Each row is a point on a tangle of strands that fork and nearly touch. The rows are in no order.
In the rows, 128 means zero.
Two points are linked if the straight distance between their rows is under 39.3. Some points are linked to none.
<289>: [160 138 159 176  87 134 107 110]
<308>: [168 116 134 162  88 104 107  94]
<863>: [173 134 193 144 106 106 146 132]
<126>: [150 111  56 144 105 133 155 121]
<26>: [160 147 133 178  81 154 131 130]
<91>: [174 111 158 135 123 124 182 123]
<899>: [ 80 106 162  81 204 134 118 149]
<269>: [146  97 103 126 134 136 178 108]
<82>: [162 153 158 171  82 148 144 131]
<783>: [146 158 190 133 115 120 141 145]
<664>: [126  31 158  88 167 169 114 148]
<512>: [142 147 120 142 102 148 171 134]
<676>: [137  66 148 104 173 162 161 125]
<166>: [151 164 201 150 104 130 134 143]
<869>: [102 146  78 123 116 106  92 121]
<393>: [ 93  68 165  78 190 170 111 155]
<431>: [129 144  85 177 112 142  55 125]
<905>: [128  87 149 103 175 153 162 128]
<893>: [157 107 110 146  95  91 110  94]
<713>: [103 117  83 109 151 161 170 123]
<593>: [ 85 145 118  92 151  89 101 114]
<108>: [159 136  72 179  90 155  96 136]
<254>: [ 97 140  68 116 126 106 105 120]
<120>: [163 148 199 156  99 120 122 128]
<314>: [135 133 128 127 116 113 140 119]
<671>: [103 165 168 103 144 107 126 144]
<44>: [112 145 179 101 167  95 129 148]
<595>: [135 158 146 144 101 127 125 128]
<247>: [ 75 172  86 107 138 142 131 146]
<397>: [137 125 110 133 109 109 139 111]
<762>: [157 133  56 165  91 151 116 142]
<88>: [126 157 179 139 110 101  79 117]
<862>: [110 148  88 139 107 110  76 121]
<47>: [ 99 137 105 107 132  88  98 106]
<564>: [111 154 177 107 141  80  99 132]
<263>: [112 103 134  98 170 159 168 129]
<901>: [148 152 125 157  88 154 163 137]
<34>: [154 153 113 174  80 166 151 140]
<554>: [130 151 144 129 114 117 138 126]
<868>: [ 89 148  53 113 138 139 133 137]
<889>: [115 155 197 107 154  87 116 152]
<602>: [139 134 120 130 123 150 184 132]
<131>: [ 94 186 163 113 128 121 111 145]
<463>: [138 139  49 149 101 145 128 142]
<6>: [169 129 156 148  99 130 171 124]
<57>: [130 156 166 121 124 116 142 140]
<537>: [147  80 121 114 153 128 166 101]
<473>: [152 107 110 130 108  85 119  93]
<319>: [ 91 145 138  89 159  87 106 120]
<80>: [116 127  95 114 126  89 107 102]
<706>: [138 121  94 130 121 145 180 123]
<680>: [ 98 161 137 117 121  93  80 118]
<461>: [102 150 164  96 154  82 103 129]
<563>: [105 101 126  97 170 179 167 129]
<842>: [131 112  92 122 121  85 113  94]
<577>: [145 156 156 152  92 137 132 131]
<492>: [150 125  57 150 100 152 167 133]
<513>: [ 97  93 176  92 202 125 124 154]
<756>: [103  53 170  85 191 153 104 156]
<504>: [102 107  96 103 160 178 169 124]
<682>: [104 126  67 114 141 151 160 124]
<116>: [113  98 174  98 191 121 138 146]
<865>: [113 123 180 101 179 101 133 149]
<214>: [114  30 169  87 174 154  98 159]
<795>: [131 159 192 145 108 112  94 125]
<216>: [ 93 174 153 113 126 104  97 134]
<632>: [137 116  91 127 119 112 147 107]
<257>: [175  85 152 132 142 133 190 115]
<726>: [137 139  56 145 107 153 155 143]
<302>: [149 133  91 188 105 148  65 121]
<654>: [ 80  85 167  78 201 159 111 160]
<344>: [154 134 153 162  90 118 101 106]
<271>: [138 147 109 165  93 139  98 123]
<113>: [157  59 147 114 166 152 174 117]
<605>: [141 112  72 135 114 122 152 110]
<231>: [153 139  75 187  99 163  80 138]
<174>: [ 92 141  61 115 141 153 153 135]
<615>: [ 92 148  60 113 130 124 118 131]
<634>: [121 145  86 161 103 125  66 123]
<772>: [114 159 164 129 116  97  76 118]
<219>: [173 128 173 148  98 114 149 120]

Follow the links from the first point to the second, and from the first to the third. Name the last point that the two ways share.
<513>, <564>, <131> => <44>
<577>, <783>, <126> => <554>
<397>, <26>, <783> => <554>

A fork is a point with three links, a tip a point with one. Leave the first point through the second and follow the links. Name the first fork or tip that comes.
<166>, <783> => <554>
<783>, <166> => <257>
<795>, <88> => <44>
<393>, <756> => <664>
<47>, <80> => <289>
<682>, <713> => <113>
<671>, <131> => <795>

Name the points in between on the shortest way along the links from the first point to the second, in order.
<57>, <34> => <554> <595> <577> <82> <26>
<682>, <263> => <713> <504> <563>
<762>, <302> => <108> <231>
<664>, <654> => <214> <756> <393>
<82>, <605> => <577> <595> <554> <314> <397> <632>
<319>, <131> => <461> <564> <889> <44> <671>
